A landscape with many valleys, sampled at points; each row gives a point and its height.
From any point a ball rolls to the lowest of the 6 points nearest to it. It stops when none of these is lower. Distance is the straight distance between rows; heights are no part of it.
gife (h 9.5): [19, 33, 27, 6, -15, -27, -34, 6]
Dede (h 36.3): [18, 47, 19, -3, 4, -38, -55, 0]
zeg (h 67.4): [-11, 3, -36, 31, 16, 24, 33, 15]
pefo (h 42.8): [33, 12, -26, 0, 69, -3, 23, 39]
gevef (h 32.6): [-19, -37, 12, -70, -41, 8, 18, 7]
rusel (h 67.6): [-65, -36, -6, 29, 62, 25, 12, -18]
los (h 49.9): [19, 26, -22, 1, 54, -6, -3, 60]
fari (h 61.5): [-11, -2, -25, 30, 36, 16, 67, -6]
Nata (h 33.1): [4, 33, 32, -50, -2, -49, -31, -26]
Vit (h 43.3): [-1, -13, 38, -39, -50, -8, 31, -9]
nopib (h 59.2): [-30, -39, -29, 35, 7, 31, -26, -36]
Paba (h 47.3): [16, 7, -38, 1, 53, 9, 10, 39]
sinor (h 66.6): [-4, -7, -40, 12, 62, 19, 29, 5]
dol (h 50.5): [18, 34, 4, 5, 10, -19, -59, 32]
Vide (h 47.5): [30, -13, 21, -21, -16, -11, -33, 3]
nel (h 15.5): [-30, -25, -26, 45, -8, 33, 9, -32]
Vifiv (h 74.0): [1, -1, -28, 35, -13, 21, 8, 8]
Vefu (h 66.0): [-2, -16, -35, 30, -5, 24, -9, 0]
viz (h 50.1): [-30, -28, -36, 36, 9, 33, -10, -23]
Vekes (h 40.3): [10, 26, 28, -52, 9, -45, -49, -18]
Todof (h 37.6): [-53, -26, -22, 43, 11, 36, 2, -29]
Nule (h 39.4): [28, 15, 23, -17, -5, -24, -54, 10]
vavu (h 8.3): [10, -24, -6, 31, -41, 21, 8, -28]
mebu (h 46.5): [9, -39, -17, 16, -23, 24, -20, -31]
Lib (h 41.1): [-58, -24, -13, 40, 38, 27, 32, -26]
sofub (h 26.9): [-17, 25, 33, -65, -9, -42, -12, -14]
roze (h 46.4): [21, 8, 3, 6, -11, -4, -44, 22]
mivon (h 31.1): [-22, -34, 17, -58, -49, 8, 29, -2]
Kezu (h 40.2): [11, -17, 37, -38, -35, -11, 10, -6]
redu (h 32.5): [9, -10, 38, -52, -19, -19, -7, 0]
tilup (h 28.8): [-47, -17, -19, 55, 1, 32, 23, -32]
Lutuf (h 70.7): [0, 62, 4, 25, 4, -23, -23, 31]
kurun (h 44.6): [-21, -2, -31, 44, 1, 28, 34, -8]
fegez (h 69.0): [26, -5, 16, 9, -36, 3, -12, -2]
Tes (h 5.2): [9, 24, -19, 13, 31, 2, 17, 44]
nogu (h 34.9): [-10, 52, 15, -58, -11, -60, 3, -39]
Vife (h 33.9): [8, -2, 35, -55, -5, -30, -25, 3]
tivu (h 55.4): [14, 6, -29, 13, 47, 8, 42, 26]
zofu (h 62.0): [27, -4, 11, 7, -27, 2, -27, 6]
tede (h 42.7): [10, -41, 15, -8, -51, 16, 29, -41]
lefoz (h 41.6): [14, -60, -9, -17, -20, 20, -15, -36]
ven (h 74.8): [7, 12, -6, 39, -29, 15, 11, 7]
vobaz (h 56.3): [28, -27, 10, -3, -29, 11, -15, -10]
Lov (h 20.7): [-12, 21, 47, -47, -21, -41, 2, -18]
sonok (h 34.0): [-14, -66, -7, -53, -26, 21, 13, -33]
det (h 53.0): [7, 29, -8, 18, 10, -1, -20, 47]
kunu (h 56.6): [-1, 7, -35, 25, 22, 13, 14, 30]
mizup (h 11.3): [32, 34, -4, 8, 58, -12, 39, 43]
vopo (h 34.8): [6, -48, 12, -46, -34, 14, 13, -16]
vad (h 69.1): [13, 37, 16, 30, -28, -7, -7, 20]
Neti (h 20.1): [19, 14, 45, -5, -35, -21, -2, -9]
kuru (h 62.4): [21, -13, -23, 11, -7, 14, -39, 16]
bofe (h 75.0): [-7, -5, -47, 25, 21, 21, 6, 15]
Lelas (h 66.3): [2, 58, 5, 19, 28, -19, 19, 51]
befit (h 45.5): [13, 41, 43, -7, -24, -40, -14, -20]
zegav (h 47.7): [8, 61, 29, 20, -17, -31, -29, 1]
vus (h 22.0): [-20, -13, -29, 24, 62, 20, 37, -15]
Gezen (h 28.3): [-15, 2, 36, -70, -14, -33, -9, 2]
gipab (h 38.9): [17, -39, 15, -50, -22, 2, -6, -4]
diluz (h 49.5): [-40, -20, -4, 37, 57, 17, 58, -35]
ralat (h 68.9): [5, 25, -12, 31, -8, 7, 8, 35]

Where does a ball stop that starts at each point below?
gipab => Lov
lefoz => mivon
Vekes => Lov
Vifiv => nel
Vife => Lov
Kezu => gife
kuru => gife
fegez => gife
bofe => nel
zeg => nel

Call two points neighbours if one is among the 6 nearest of the other. Go from one point of each pair to the other, from neighbour to neighbour, staying as low as possible. Name the highest point that can't be avoided.
Tes, mivon => det
Lov, vavu => tede
mivon, Lov => gipab
nel, vus => Lib
